The views of a scene show one set of named points, each view turned or mirrored, shifted and resized as a whole, with a little noise and some points left out.
In the rows, zero is written as 128.

Scene 1
View 1
<35>: [119 120 121 128 142 135 110 110 119  94 139 113  79 135 153  95 145  99
 150 145 182 157 148]
<176>: [138 117 160 102  87 121 102 104 117 107 125 117 127 112 151 102 127  84
 146 148 126 140 155]
<151>: [112 122 106 135 161 137 115 112 119  94 141 116  66 143 151  92 147 110
 148 144 197 160 144]
<252>: [129 120 137 106 115 123 111 107 117 114 128 128 113 123 142 101 126 107
 140 144 141 138 147]
<201>: [131 119 144 100 110 103 115  89 110 120 120 148 121 117 142  96 120 113
 144 151 134 144 152]
<264>: [126 124 126 101 119 131 114 119 119 126 128 132 119 127 130 107 118 122
 126 135 131 122 137]
<82>: [125 121 128 110 126 126 113 109 117 113 130 130 105 127 141 100 128 113
 139 143 150 140 144]
<177>: [128 118 139 112 118 119 111  99 115 106 128 129 104 123 150  96 132 101
 148 149 153 150 152]
<266>: [114 125 105 128 153 150 112 129 123 102 143 108  78 143 142 101 142 113
 136 134 181 142 135]
<5>: [126 118 135 113 126 110 114  90 112 108 127 139 100 124 149  92 131 108
 149 152 159 155 153]
<280>: [131 121 141 105 108 128 108 111 118 113 129 122 117 121 143 103 126 102
 139 143 136 135 146]
<254>: [114 130  94 114 152 158 116 144 127 124 141 118  96 145 123 111 126 137
 116 122 155 114 122]
<146>: [122 127 114 111 130 154 110 140 126 118 138 110 107 136 130 111 128 118
 123 127 144 118 130]
<38>: [131 125 132  97 104 148 107 137 125 125 132 113 130 124 128 115 118 112
 120 128 116 109 133]
<21>: [142 120 161  86  74 126 104 117 119 125 122 122 151 108 136 112 113  96
 130 139  94 115 147]
<262>: [126 126 123 104 119 147 110 134 125 122 134 115 117 130 131 112 123 116
 123 129 132 117 132]
<15>: [133 122 139  94 103 126 111 115 118 128 124 133 133 119 131 108 115 116
 128 137 116 119 140]
<17>: [127 126 124 100 116 145 110 133 124 125 132 119 122 128 128 112 119 119
 122 129 126 114 132]
<50>: [121 126 115 105 132 137 116 124 121 126 132 130 110 133 129 107 121 129
 125 132 142 122 133]
<298>: [129 123 132 104 112 140 109 125 121 118 132 116 119 125 136 108 125 108
 130 135 132 124 139]
View 2
<38>: [105 135 122 127 144 133 127 111 108 126 145 101 139 135 135 111 129 130
 127 149 118 121 137]
<151>: [152 115 106 213 155  85 179 204 132 184  59 127 119 161  94 111  98 160
 112   4  92 108 158]
<82>: [133 130 115 185 150  95 168 137 104 130  99 118 107 132  98 115 134 129
 112  90 113 128 139]
<5>: [147 130 111 211 150  79 185 145  96 116  85 121  86 127  85 114 141 121
  98  65 110 139 136]
<176>: [139 141 109 174 144 107 151 122  84  64 147  96  86 119 133  95 136 102
  83  96 109 159 127]
<17>: [106 133 123 135 147 126 136 115 111 142 127 108 141 138 121 116 131 136
 133 145 120 115 139]
<50>: [112 128 122 157 150 110 155 130 116 161  99 119 137 141 100 123 133 143
 137 124 120 108 144]
<21>: [115 147 119 136 141 125 133  81  79  59 170  92 103 111 139 103 150  99
  99 164 123 155 121]
<298>: [120 134 117 151 147 118 142 128 107 126 127 106 125 136 124 109 126 130
 117 115 113 126 138]
<280>: [129 135 114 170 147 106 155 129  98 107 125 107 105 130 118 106 132 120
 103 100 112 138 135]
<15>: [113 139 122 151 146 113 150  99  93 107 131 108 114 121 111 116 150 117
 118 151 124 134 130]
<35>: [151 121 105 204 151  91 171 190 120 153  84 118 110 152 109 104 103 145
 101  18  93 123 151]
<201>: [136 138 117 196 149  84 182 109  83  94 102 118  82 113  85 117 160 109
 101 112 123 146 126]
<262>: [111 132 120 141 146 124 137 129 115 145 125 108 140 142 124 113 123 140
 129 126 115 114 142]
<177>: [144 132 110 197 149  90 173 146  97 109 102 115  91 130 103 108 133 122
  96  67 108 141 136]
<254>: [104 120 123 143 153 120 143 154 139 209  89 123 167 161 105 126 112 168
 156 112 114  83 156]
<146>: [111 126 120 140 148 127 135 147 127 172 114 112 154 153 124 114 110 153
 137 110 110 101 150]
<266>: [135 118 111 180 152 104 157 191 136 187  81 120 140 163 112 111  96 162
 124  38  96 100 158]
<264>: [115 133 122 156 148 110 153 117 106 136 113 114 126 133 103 120 141 132
 128 134 122 120 138]
View 3
<298>: [126 131 124 129 132 137 120 114 147 126 137 104 130 156 125 129 120 141
 120 114 130 137 139]
<262>: [131 123 130 115 132 142 123 120 135 118 127  99 125 156 128 131 125 131
 117 112 116 134 138]
<201>: [120 155 122 151 137 150  90 109 185 146 136 115 132 165 100 108 114 154
 105 147 176 163 130]
<264>: [129 129 132 121 136 151 108 118 149 124 120 102 124 162 117 123 124 132
 109 129 135 146 134]
<21>: [ 92 131 114 143 170 127  86  58 170 131 126  89 129 195 136 137 116 155
 146 109 156 128 156]
<17>: [127 118 132 112 140 145 114 112 137 115 117  95 123 165 129 133 126 127
 118 114 120 135 140]
<38>: [118 117 128 116 147 137 113 100 137 116 120  91 123 170 135 138 124 132
 129 106 120 127 146]
<266>: [163 143 130 124  84 143 162 175 130 127 165 125 133 107 109 117 120 132
  95 118 108 147 120]
<50>: [140 126 136 113 126 155 117 135 139 120 120 105 122 151 114 122 126 125
 101 130 125 147 129]
<82>: [136 146 125 137 118 145 120 133 160 136 145 116 131 143 108 115 117 144
 104 131 144 153 128]
<252>: [127 147 122 143 128 141 112 118 166 138 145 113 132 153 111 117 115 150
 111 128 151 150 133]
<146>: [141 122 133 110 120 142 138 137 125 115 133 103 125 142 126 131 126 125
 112 109 105 133 134]
<254>: [158 114 144  92 109 158 142 163 112 107 118 105 118 132 119 126 133 109
  94 120  93 141 124]
<5>: [137 164 120 155 109 146 119 139 178 150 160 128 137 136  96 104 112 156
  97 143 164 165 123]
<151>: [170 161 126 140  69 145 164 190 146 141 181 139 139  94  94 104 114 143
  83 131 125 161 111]
<176>: [104 154 106 164 141 119 108  83 181 147 163 109 141 166 123 126 107 170
 137 112 164 136 147]
<15>: [114 129 126 129 151 145  95  95 160 128 118  97 125 176 122 126 120 140
 120 126 147 142 141]
<35>: [154 161 119 148  84 135 155 166 155 144 183 133 141 109 100 110 112 152
  98 123 133 154 121]
View 4
<151>: [161 172  98 158 137 101 150 132 150 123 150 148 146  62 149 130 116 169
 150 113 117 103 118]
<298>: [153 120 120 127 143 115 118 152 126 138 138 120 124 124 124 145 132 116
 132 137 146 120 127]
<15>: [138 117 125 132 144 113  95 163 111 152 125 116 124 139 122 147 136 103
 128 144 151 121 128]
<262>: [160 113 117 125 138 114 123 142 126 134 129 107 127 122 125 146 131 117
 128 130 152 126 133]
<264>: [146 125 117 138 138 108 108 151 117 145 121 112 131 123 128 145 131 116
 129 132 150 123 130]
<21>: [133 100 138 114 155 124  88 180 110 156 141 125 108 161 107 152 145  82
 129 162 152 118 124]
<177>: [136 152 118 146 149 110 112 164 127 146 149 151 128 106 131 139 130 130
 145 142 126 102 114]
<17>: [156 109 118 125 137 113 116 144 120 138 123 103 126 129 125 147 132 111
 125 132 156 130 136]
<252>: [139 139 119 141 147 110 108 162 122 147 139 136 127 116 128 142 132 122
 138 140 136 110 121]
<82>: [143 144 114 145 143 107 115 153 126 143 135 133 133 107 133 139 128 130
 138 133 134 111 122]
<176>: [133 128 132 126 158 122 103 179 124 150 161 152 112 134 115 144 140 106
 142 159 132 103 113]
<50>: [154 128 111 140 133 105 117 140 121 138 117 106 137 113 134 144 127 126
 128 123 150 125 133]
<280>: [142 131 122 133 148 115 111 163 124 144 144 136 123 122 125 143 134 117
 138 144 138 111 121]
<266>: [171 149 101 143 134 106 152 126 147 118 144 129 141  77 142 136 120 157
 141 113 131 115 126]
<201>: [120 150 122 153 149 105  86 175 110 162 130 142 130 123 130 141 134 116
 140 147 133 106 117]
<146>: [169 117 111 126 133 112 136 132 133 125 131 105 131 110 130 145 127 128
 129 122 151 127 135]
<35>: [156 162 106 148 144 107 142 144 145 127 158 153 136  79 139 133 122 155
 149 126 118 101 115]
<5>: [130 164 115 158 147 103 105 165 124 151 140 152 135 101 137 136 128 135
 146 138 124 101 113]
View 5
<254>: [114 132 139 154 111 103 108 160 133 112 151 131 102 139 151 127 152 104
 137 112 161 115  95]
<146>: [116 129 130 138 117 105 116 138 136 114 144 134 131 131 136 136 136 111
 131 116 158 117 109]
<262>: [115 114 122 134 120 110 115 128 144 121 140 135 146 123 128 135 131 110
 135 117 150 121 113]
<50>: [118 114 129 138 116 126 112 141 145 124 141 136 130 122 129 113 142 104
 137 111 144 126 104]
<38>: [110  96 112 133 122 102 113 115 149 124 136 133 165 118 127 145 125 109
 139 121 147 124 118]
<17>: [112 100 118 137 119 109 110 126 148 124 139 133 151 120 130 135 132 106
 140 117 145 124 113]
<82>: [130 134 133 119 121 150 127 132 144 125 138 144 139 117 109 101 133 114
 125 107 143 127 113]
<252>: [130 125 126 114 124 151 128 121 148 128 134 144 153 112 103 104 127 115
 125 110 139 130 119]
<5>: [141 143 138 107 122 178 136 130 147 129 136 150 140 111  93  78 132 117
 118 103 136 132 115]
<21>: [115  75  98 112 130 124 121  86 165 136 125 138 207  99 100 138 106 113
 138 122 129 135 134]
<151>: [144 199 161 117 116 161 141 160 119 108 149 150  91 137 113  88 143 124
 105 100 165 115 104]
<264>: [119 103 122 132 119 130 115 129 152 128 137 137 148 116 120 115 135 106
 137 113 138 129 111]
<280>: [128 123 123 113 125 142 129 115 147 126 133 144 162 112 103 115 121 116
 125 113 141 129 122]
<15>: [117  88 113 125 123 131 115 113 158 134 132 137 169 108 112 119 126 106
 139 114 131 133 119]
<298>: [120 115 121 123 123 125 121 119 147 124 136 139 158 117 116 127 125 113
 131 115 145 125 118]
<177>: [138 144 133 105 125 166 137 123 144 126 134 149 149 112  94  95 124 120
 116 106 141 129 120]
<266>: [133 178 151 128 115 132 131 156 121 107 148 143 101 139 127 112 141 119
 113 107 168 112 105]
<176>: [132 121 115  97 131 151 138  94 151 130 127 148 189 104  87 119 105 123
 118 115 138 131 135]
<35>: [142 185 151 109 120 158 144 143 126 111 143 150 116 130 106  97 131 126
 105 105 161 117 114]
View 6
<38>: [173 142 127 182 112 110 125 121  85 116 152  70 106 118 148 134 179 123
 126 132 125 154 122]
<151>: [ 87 176 131  80 107 158  71 134 164 147 141 136 141 163  83  87 149  64
  87 152  97  98 143]
<252>: [152 164 126 131 104 119 109  96 124  98 156  94 102 114 134  89 169  94
 133 136 119 113 136]
<298>: [157 154 127 156 108 116 114 113 103 115 151  85 109 120 135 116 173 107
 124 133 121 136 132]
<5>: [135 175 124 102 100 131  96  88 151  90 157 110 101 118 125  64 161  75
 131 143 113  90 139]
<177>: [140 175 127 109 103 122 102  86 135 100 152 107 106 113 121  77 165  81
 132 132 117 102 148]
<15>: [178 147 122 168 105 111 123 100 104  87 162  72  90 106 158 105 176 114
 141 138 124 131 118]
<82>: [141 161 125 127 105 130 101 109 133 106 155 100 108 127 128  91 163  91
 122 144 114 111 129]
<35>: [105 179 134  89 107 140  84 114 146 139 141 128 133 142  91  88 157  69
 102 137 106 104 154]
<280>: [157 164 127 138 106 113 114  93 113 104 152  92 103 109 133  97 173  98
 134 128 123 122 142]
<264>: [164 145 121 163 106 124 113 119 113 100 160  79 101 124 149 112 170 112
 125 147 118 132 113]
<176>: [169 177 131 132 106  92 126  62  98  96 149  92  96  85 132  88 180  95
 153 106 134 119 165]
<50>: [151 142 121 158 107 135 105 133 122 109 158  84 108 137 142 113 167 109
 114 156 111 130 107]
<262>: [156 145 126 167 110 123 113 131 102 122 152  81 113 131 137 128 172 115
 115 141 117 145 119]
<201>: [163 164 119 128  99 120 110  76 138  66 164  89  84 101 151  65 167  91
 148 142 121  95 128]
<146>: [142 145 128 161 112 132 105 146 107 138 148  88 125 144 125 135 168 111
 101 146 112 147 119]
<266>: [102 163 131 112 111 150  82 149 140 155 142 120 140 162  94 113 155  83
  85 150 101 123 132]
<254>: [128 132 123 163 112 154  92 177 124 142 152  90 129 170 126 139 158 112
  83 169 101 145  94]

In a view up to two points have been moved. Name them for each view, in the order of its rows, or write none.
view 1 -> <17>
view 2 -> <82>, <146>
view 3 -> <5>, <176>
view 4 -> none
view 5 -> <298>
view 6 -> <264>, <50>

Scene 2
View 1
<183>: [121 139  97 150 123 135  82 148 118 130 101 119 129 142 121 142 127 136
  94 125  83 132 124]
<72>: [143 128 118 132 117 156 141 111 132 116 143 129 158 100 135 120 141 126
 108  89 151 105 123]
<18>: [121 136 102 151 119 134 113 146 131 130 109 136 140 127 128 133 132 138
  87 135 112 128 137]
<205>: [128 130 102 160 122 135 115 136 125 129 122 136 145 117 124 130 140 139
  89 127 115 131 133]
<13>: [120 137 104 147 118 136 118 146 133 129 108 136 141 126 131 133 131 137
  87 134 116 126 138]
<130>: [135 126 110 156 119 141 145 125 135 124 136 146 158  98 131 121 147 138
  90 120 148 122 138]
<132>: [113 143 113 124 112 141 143 151 149 125 102 142 144 126 145 129 123 130
  87 138 140 111 148]
<189>: [134 130 105 153 122 142 111 128 122 125 128 128 146 115 124 130 140 136
  98 110 116 125 125]
<203>: [143 125 108 154 123 146 119 115 120 122 141 127 153 105 123 125 146 134
 102  97 127 121 120]
<9>: [122 139 108 134 117 142 116 143 133 125 108 129 140 129 133 133 127 132
  94 123 118 117 133]
<32>: [133 133 114 134 116 149 135 127 135 121 127 132 151 111 135 124 135 129
 100 108 140 110 131]
<47>: [131 129 105 158 121 138 121 132 127 128 126 137 148 113 126 128 141 139
  91 123 123 128 133]
View 2
<205>: [143 143 125 128 111 133 114 137 122 121 103 144 122 128 139 133 101 137
 149 108 135 101 154]
<72>: [107 129 165 121 115 127 134 132 168 112 124 134 120 105 155  96 129 137
 156  94  92  85  98]
<32>: [120 128 146 123 118 131 131 129 159 113 111 145 114 118 145 114 114 149
 151 108 107 102 115]
<18>: [147 134 116 128 115 135 115 131 126 117  98 152 110 135 131 144  94 153
 145 119 138 115 156]
<183>: [154 119 116 134 116 123  94 124  92 106 118 131  81 135 118 165  91 156
 136 103 143 114 182]
<9>: [136 120 127 128 120 130 119 123 138 109 106 148  96 130 130 141 100 162
 143 117 124 118 141]
<13>: [144 132 117 128 116 135 118 129 132 117  96 155 110 134 132 142  94 156
 145 122 135 118 151]
<189>: [134 134 138 127 111 127 111 134 123 115 118 132 112 120 140 128 109 136
 149  96 123  93 146]
<203>: [124 139 152 125 109 124 116 138 131 117 125 125 122 110 150 112 120 124
 153  85 112  79 132]
<132>: [132 125 122 123 123 142 141 123 172 114  84 174 112 136 136 132  96 174
 146 142 121 133 119]
View 3
<132>: [136 102 103 100 133 119 158 116 174 135 125  97 125 121 111 150 130  93
 127 128  92 116 106]
<18>: [140 116 136 122 148 133 145 142 158 143 116 101 133 148 104 182 125 119
 154 110 113  90 118]
<205>: [137 127 147 135 156 143 144 138 141 135 103 109 136 145 105 189 132 129
 164 118 103  93 114]
<189>: [150 130 148 140 152 155 133 127 125 132 105 114 143 150  99 181 136 138
 169 123 104 115 112]
<130>: [120 134 136 139 156 144 158 109 129 114  87 118 129 112 115 176 147 117
 158 148  64 116  98]
<32>: [145 124 124 130 143 148 142 101 129 121 106 117 137 125 105 157 144 120
 153 143  80 142 100]
<203>: [149 139 151 151 155 165 131 112 106 121  94 124 145 141 100 178 145 143
 175 138  89 133 105]
<47>: [134 129 145 137 155 145 146 129 136 130 100 112 135 138 107 185 136 127
 163 126  94 103 110]
<13>: [140 115 131 119 146 131 147 138 160 142 117 101 132 145 105 177 126 117
 150 113 110  94 116]
<9>: [154 111 125 116 139 137 138 127 154 141 124 103 137 148 100 165 127 120
 148 116 113 116 114]
View 4
<205>: [110 134 141 135 127 148 110 125 158 119 109 131 115 101 145 145 115 142
 132  96 132 135 114]
<203>: [104 122 115 141 112 143 121 109 142  95 134 121 128 137 138 129 112 144
 130 110 144 156 118]
<32>: [106 110 136 142 121 128 119 111 132  92 104 128 121 143 148 141 143 132
 146 122 137 138 121]
<72>: [107 101 115 146 111 124 126  99 121  76 122 116 130 169 146 129 144 129
 145 129 144 155 123]
<9>: [ 96 121 162 140 126 141 114 124 145 106  88 148 115 107 142 154 132 149
 144 120 134 118 124]
<183>: [ 79 142 168 139 123 167 114 133 165 119  99 165 117  70 125 160  91 180
 127 113 139 114 125]
<47>: [112 127 137 136 126 143 112 122 152 114 109 128 116 112 147 142 123 137
 135 100 132 138 115]
<18>: [105 132 159 134 132 147 107 130 158 122  91 143 110  91 146 154 123 145
 138 102 128 121 118]
<132>: [114 110 171 137 138 122 107 125 138 109  63 141 106 117 160 158 168 122
 160 119 122 110 121]
<130>: [129 117 121 134 127 127 112 115 142 107 113 108 116 140 160 133 144 112
 141  96 128 150 110]

In a view up to two points have been moved. Name them for each view, in the order of its rows, or write none.
view 1 -> none
view 2 -> <132>
view 3 -> <32>
view 4 -> <47>

Scene 3
View 1
<141>: [130 138 150 153  91 113 141 119 139  89 127 111 140 131 125 157 140 113
  71 163 143 124 126]
<90>: [160 146 126  96 136 148 158 147 120 131 117 100 134 132 124 146 121 148
  66 179 146 101 134]
<188>: [127 141 142 137 148 134 132 126 142  95 110 114 139 118 113 150 139 104
  98 168 123 112 106]
<248>: [148 152 136 110 135 143 144 138 125 108 103 104 133 119 119 143 134 129
  70 176 136 100 128]
<101>: [149  97 112 130 114 121 187 131 146 171 199 101 150 186 140 175  84 169
  96 163 161 152 121]
<55>: [141 135 150 155  58 104 154 119 134  99 145 104 141 146 135 162 131 131
  53 163 161 132 145]
<175>: [171 148 122  84 130 151 168 152 112 138 118  96 132 135 127 143 116 163
  56 181 152  97 144]
<98>: [111 116 145 177 112 106 138 106 162  98 154 118 150 145 124 169 128  99
 110 156 131 147  99]
<200>: [142 137 143 141  89 117 152 126 132 106 136 105 140 139 130 158 131 130
  65 167 151 124 134]
<241>: [108 113 135 163 164 124 133 113 167 110 144 123 151 138 114 165 123  95
 136 159 114 141  79]
<153>: [144 123 123 121 133 135 163 134 138 139 148 105 142 150 127 157 109 144
  91 170 144 127 119]
<20>: [159 133 126 109 114 134 168 140 125 137 141  99 138 148 132 155 112 157
  66 173 155 117 138]
<216>: [116 141 147 151 148 130 121 119 151  82 105 120 141 112 111 151 146  88
 104 166 115 116  98]
<83>: [123 147 146 138 155 135 123 124 142  86  97 117 138 108 110 147 146  92
  99 169 116 108 102]
<143>: [135 126 145 155  82 108 153 118 142 107 152 107 144 148 132 165 126 128
  73 161 153 136 129]
<250>: [129 104 137 173  72  96 166 111 155 126 190 108 151 174 139 179 109 136
  87 155 159 162 123]
<120>: [118 102 122 150 160 124 153 119 165 138 168 117 152 158 121 170 105 120
 132 162 127 147  87]
<77>: [138 131 147 157  66 105 155 118 136 103 149 105 143 148 134 165 129 129
  62 162 159 134 137]
View 2
<20>: [123  81 150 109 122 156 135  95 126 138 135 128 127 161 162  98  88 136
 114 144 122 114 120]
<83>: [121 136 141 146 124 125 124  99 173 128 121 141 110 131  89 120 122 131
 133 130 178  88 103]
<143>: [104 108 119 109 101 166  99  96 143 129 139 138  97 166 147 104  99 144
 109 117 148 142 127]
<90>: [127  85 160 120 134 139 149  90 135 138 126 129 132 147 141  97  92 128
 127 159 124  99 112]
<250>: [107  99 108  98  81 191  87 114 133 130 155 128 104 186 174 114  99 158
  92  83 151 151 132]
<77>: [ 99 109 116 106 102 167  96  91 142 129 138 142  90 166 149  96  95 142
 111 128 141 153 131]
<153>: [130  87 145 116 113 157 132 109 134 136 139 122 133 161 153 112  99 143
 110 118 142 102 113]
<141>: [102 123 122 120 109 151 103  92 156 127 131 144  90 154 122 103 104 136
 120 131 156 134 124]
<241>: [133 129 127 140  97 152 113 128 167 127 141 127 127 154 113 142 132 151
 112  73 197  82 103]
<188>: [121 125 139 139 121 133 124 101 164 129 126 138 114 139 103 118 117 133
 128 126 170  93 107]
<216>: [121 137 134 144 117 131 118 104 173 127 125 140 109 137  92 125 125 135
 129 117 183  91 105]
<175>: [127  73 166 114 140 142 154  88 124 140 127 129 134 149 153  89  82 127
 124 170 110 101 114]
<98>: [114 129 111 124  89 163  92 115 161 125 143 136 101 162 124 129 121 151
 106  81 183 121 118]
<101>: [135  62 138  94  91 190 123 124 111 139 157 111 146 188 199 116  91 160
  88  88 130 116 121]
<200>: [106 105 128 112 112 156 110  90 144 131 133 139  99 157 140  98  97 137
 116 136 141 135 124]
<248>: [120 105 153 128 134 131 139  88 149 133 122 137 117 139 119 100 100 126
 131 158 140 101 110]
<55>: [ 96 106 118 103 104 167  97  88 140 129 138 142  88 166 151  94  91 141
 111 132 136 156 133]
View 3
<216>: [126  80  97 101 124 120 134 144  93 141 135 129 153 111 127 120 128 118
 129 127 111 133 139]
<77>: [130  99 123 117 131 149 129 114 137 147 105 126 139 119 128 138 112 113
 118 133 101 122 110]
<248>: [129 102  99 104 113 113 123 132 117 153 139 119 133 106 141 131 130  92
 129 127 101 132 120]
<200>: [130 101 116 114 125 135 128 119 132 148 117 124 135 116 132 136 118 107
 120 131 101 126 114]
<90>: [132 110 102 108 107 105 121 126 134 155 144 123 119 111 145 140 127  89
 122 123 101 135 120]
<101>: [140 106 125 131 114 117 135 112 172 142 125 150 105 139 124 161  96 127
  93 115 114 135 138]
<98>: [129  79 115 114 133 141 141 131 114 134 114 139 149 125 115 129 109 137
 115 129 115 129 139]
<250>: [134  95 132 127 133 150 139 111 151 138 101 144 131 134 116 149  97 135
 102 129 111 126 127]
<83>: [125  83  93  98 121 117 131 145  91 143 139 125 152 108 131 118 132 112
 132 127 108 134 135]
<55>: [129 102 124 118 133 151 128 112 138 148 103 123 139 117 129 138 114 107
 119 135  98 121 105]
<175>: [133 118 104 111 104 102 118 121 145 159 144 121 111 111 149 145 127  83
 121 121  97 134 114]
<143>: [131  96 121 117 128 140 132 119 135 144 113 131 135 121 125 139 111 118
 115 129 105 126 121]
<141>: [127  93 113 110 130 141 130 126 118 146 114 123 146 113 129 129 120 111
 125 133 102 125 116]
<241>: [130  74 102 108 124 119 144 145 104 131 134 146 147 126 115 128 113 141
 114 121 122 138 158]
<153>: [133 102 110 115 113 113 131 125 140 146 135 136 121 123 132 144 115 112
 111 121 109 135 134]
<120>: [134  83 108 116 119 114 143 136 128 133 135 151 130 133 116 140 104 140
 104 117 123 139 158]
<20>: [133 111 112 115 112 115 124 118 148 152 132 128 117 118 140 146 118  98
 114 123 102 132 119]
View 4
<98>: [153 107 127 131 117  97 142 117 172 145 147 110 153 162 173 104 131 106
 101 105  98 130  94]
<143>: [142 104 136 122 140  67 133 111 139 137 176 109 135 126 192 102 139 125
 113 121 101 140 124]
<175>: [107 113 205 109 161 113  96 122 103 130 159 140 122  76 168 106 173 158
 134 159 113 155 176]
<120>: [123 126 134 126 116 143 147 117 186 174 122 146 163 145 166 115 144 102
 109 110 109 116 130]
<216>: [154  98 188 132 118 136 108 129 156 118 122 109 145 161 139  99 146 122
 100 122  93 156  84]
<77>: [145 100 137 119 148  46 127 110 127 128 191 102 126 117 198 100 138 133
 116 126  99 144 126]
<153>: [115 120 162 116 141 117 124 119 143 153 150 140 141 108 175 111 157 128
 123 132 111 134 154]
<188>: [147  99 189 129 122 137 107 129 150 121 126 114 142 149 141 102 150 127
 104 127  96 154  97]
<101>: [ 97 138 112 111 145  98 156 107 157 192 165 161 150  90 206 120 153 115
 130 124 122 107 190]
<83>: [154  95 201 131 122 139  99 131 146 109 122 108 141 155 134  99 149 129
 103 129  92 161  86]
<250>: [133 117  92 120 136  56 160 103 162 165 184 121 145 127 212 111 131 108
 115 108 106 117 139]
<90>: [115 110 203 114 152 119  98 124 113 128 151 135 126  91 163 106 169 150
 127 151 109 156 158]
<241>: [143 114 150 133 107 148 136 123 186 151 114 126 162 168 148 110 139 102
  98 107 101 129  96]
<55>: [147  98 139 119 149  43 125 110 125 124 194  99 125 118 198 100 138 134
 115 126  98 148 123]
<200>: [140 102 158 119 145  73 118 116 127 126 173 109 129 115 182 101 145 136
 116 131 101 149 128]
View 5
<20>: [119 144 118 143 139 130 118 137 130 116 126 146 136 103 121 146 137 138
 122 147 126 129 147]
<141>: [121 139 130 136 115 152 128 138 124 131 140 144 118  98 137 118 118 136
 111 146 145 117 145]
<241>: [148 125 131 113 146 158 115 142 153 133 112 136 106  99 156 109 112 147
  97 149 148 128 168]
<83>: [127 128 118 119 118 161 129 156 125 135 107 131 109 112 138 114 110 152
 101 145 137 110 165]
<250>: [136 142 146 141 147 140 112 117 149 122 159 156 126  80 147 123 129 121
 115 150 153 140 136]
<77>: [121 144 135 144 122 143 125 128 127 125 153 151 126  91 135 124 126 127
 117 147 146 124 135]
<90>: [115 142 109 138 132 134 122 147 122 119 112 139 133 112 115 146 133 146
 120 146 120 121 154]
<120>: [150 130 131 120 163 146 107 134 160 124 116 141 117  95 152 123 123 142
 103 151 143 139 164]
<188>: [128 131 119 123 124 156 126 151 128 132 111 134 114 109 137 118 115 149
 105 146 137 114 162]
<175>: [112 145 107 143 133 127 122 146 121 114 113 140 139 112 109 154 139 145
 124 146 116 123 150]
<200>: [119 142 128 140 123 143 125 135 125 125 140 146 127  98 130 128 126 134
 117 146 139 122 143]
<153>: [130 140 121 134 147 136 114 137 139 119 121 143 129 101 131 139 132 141
 115 149 131 132 154]
<101>: [139 144 132 141 172 123 101 120 158 110 137 154 138  87 136 147 142 129
 121 153 136 150 145]
<55>: [116 145 135 147 117 143 127 128 122 125 156 151 128  91 132 124 126 127
 119 146 146 122 133]
<248>: [116 139 111 133 120 145 128 151 118 126 112 136 124 113 121 135 126 148
 115 145 126 114 156]

In a view up to two points have been moved. Name them for each view, in the order of its rows, or write none.
view 1 -> <216>
view 2 -> <55>
view 3 -> <143>
view 4 -> <77>, <188>
view 5 -> none
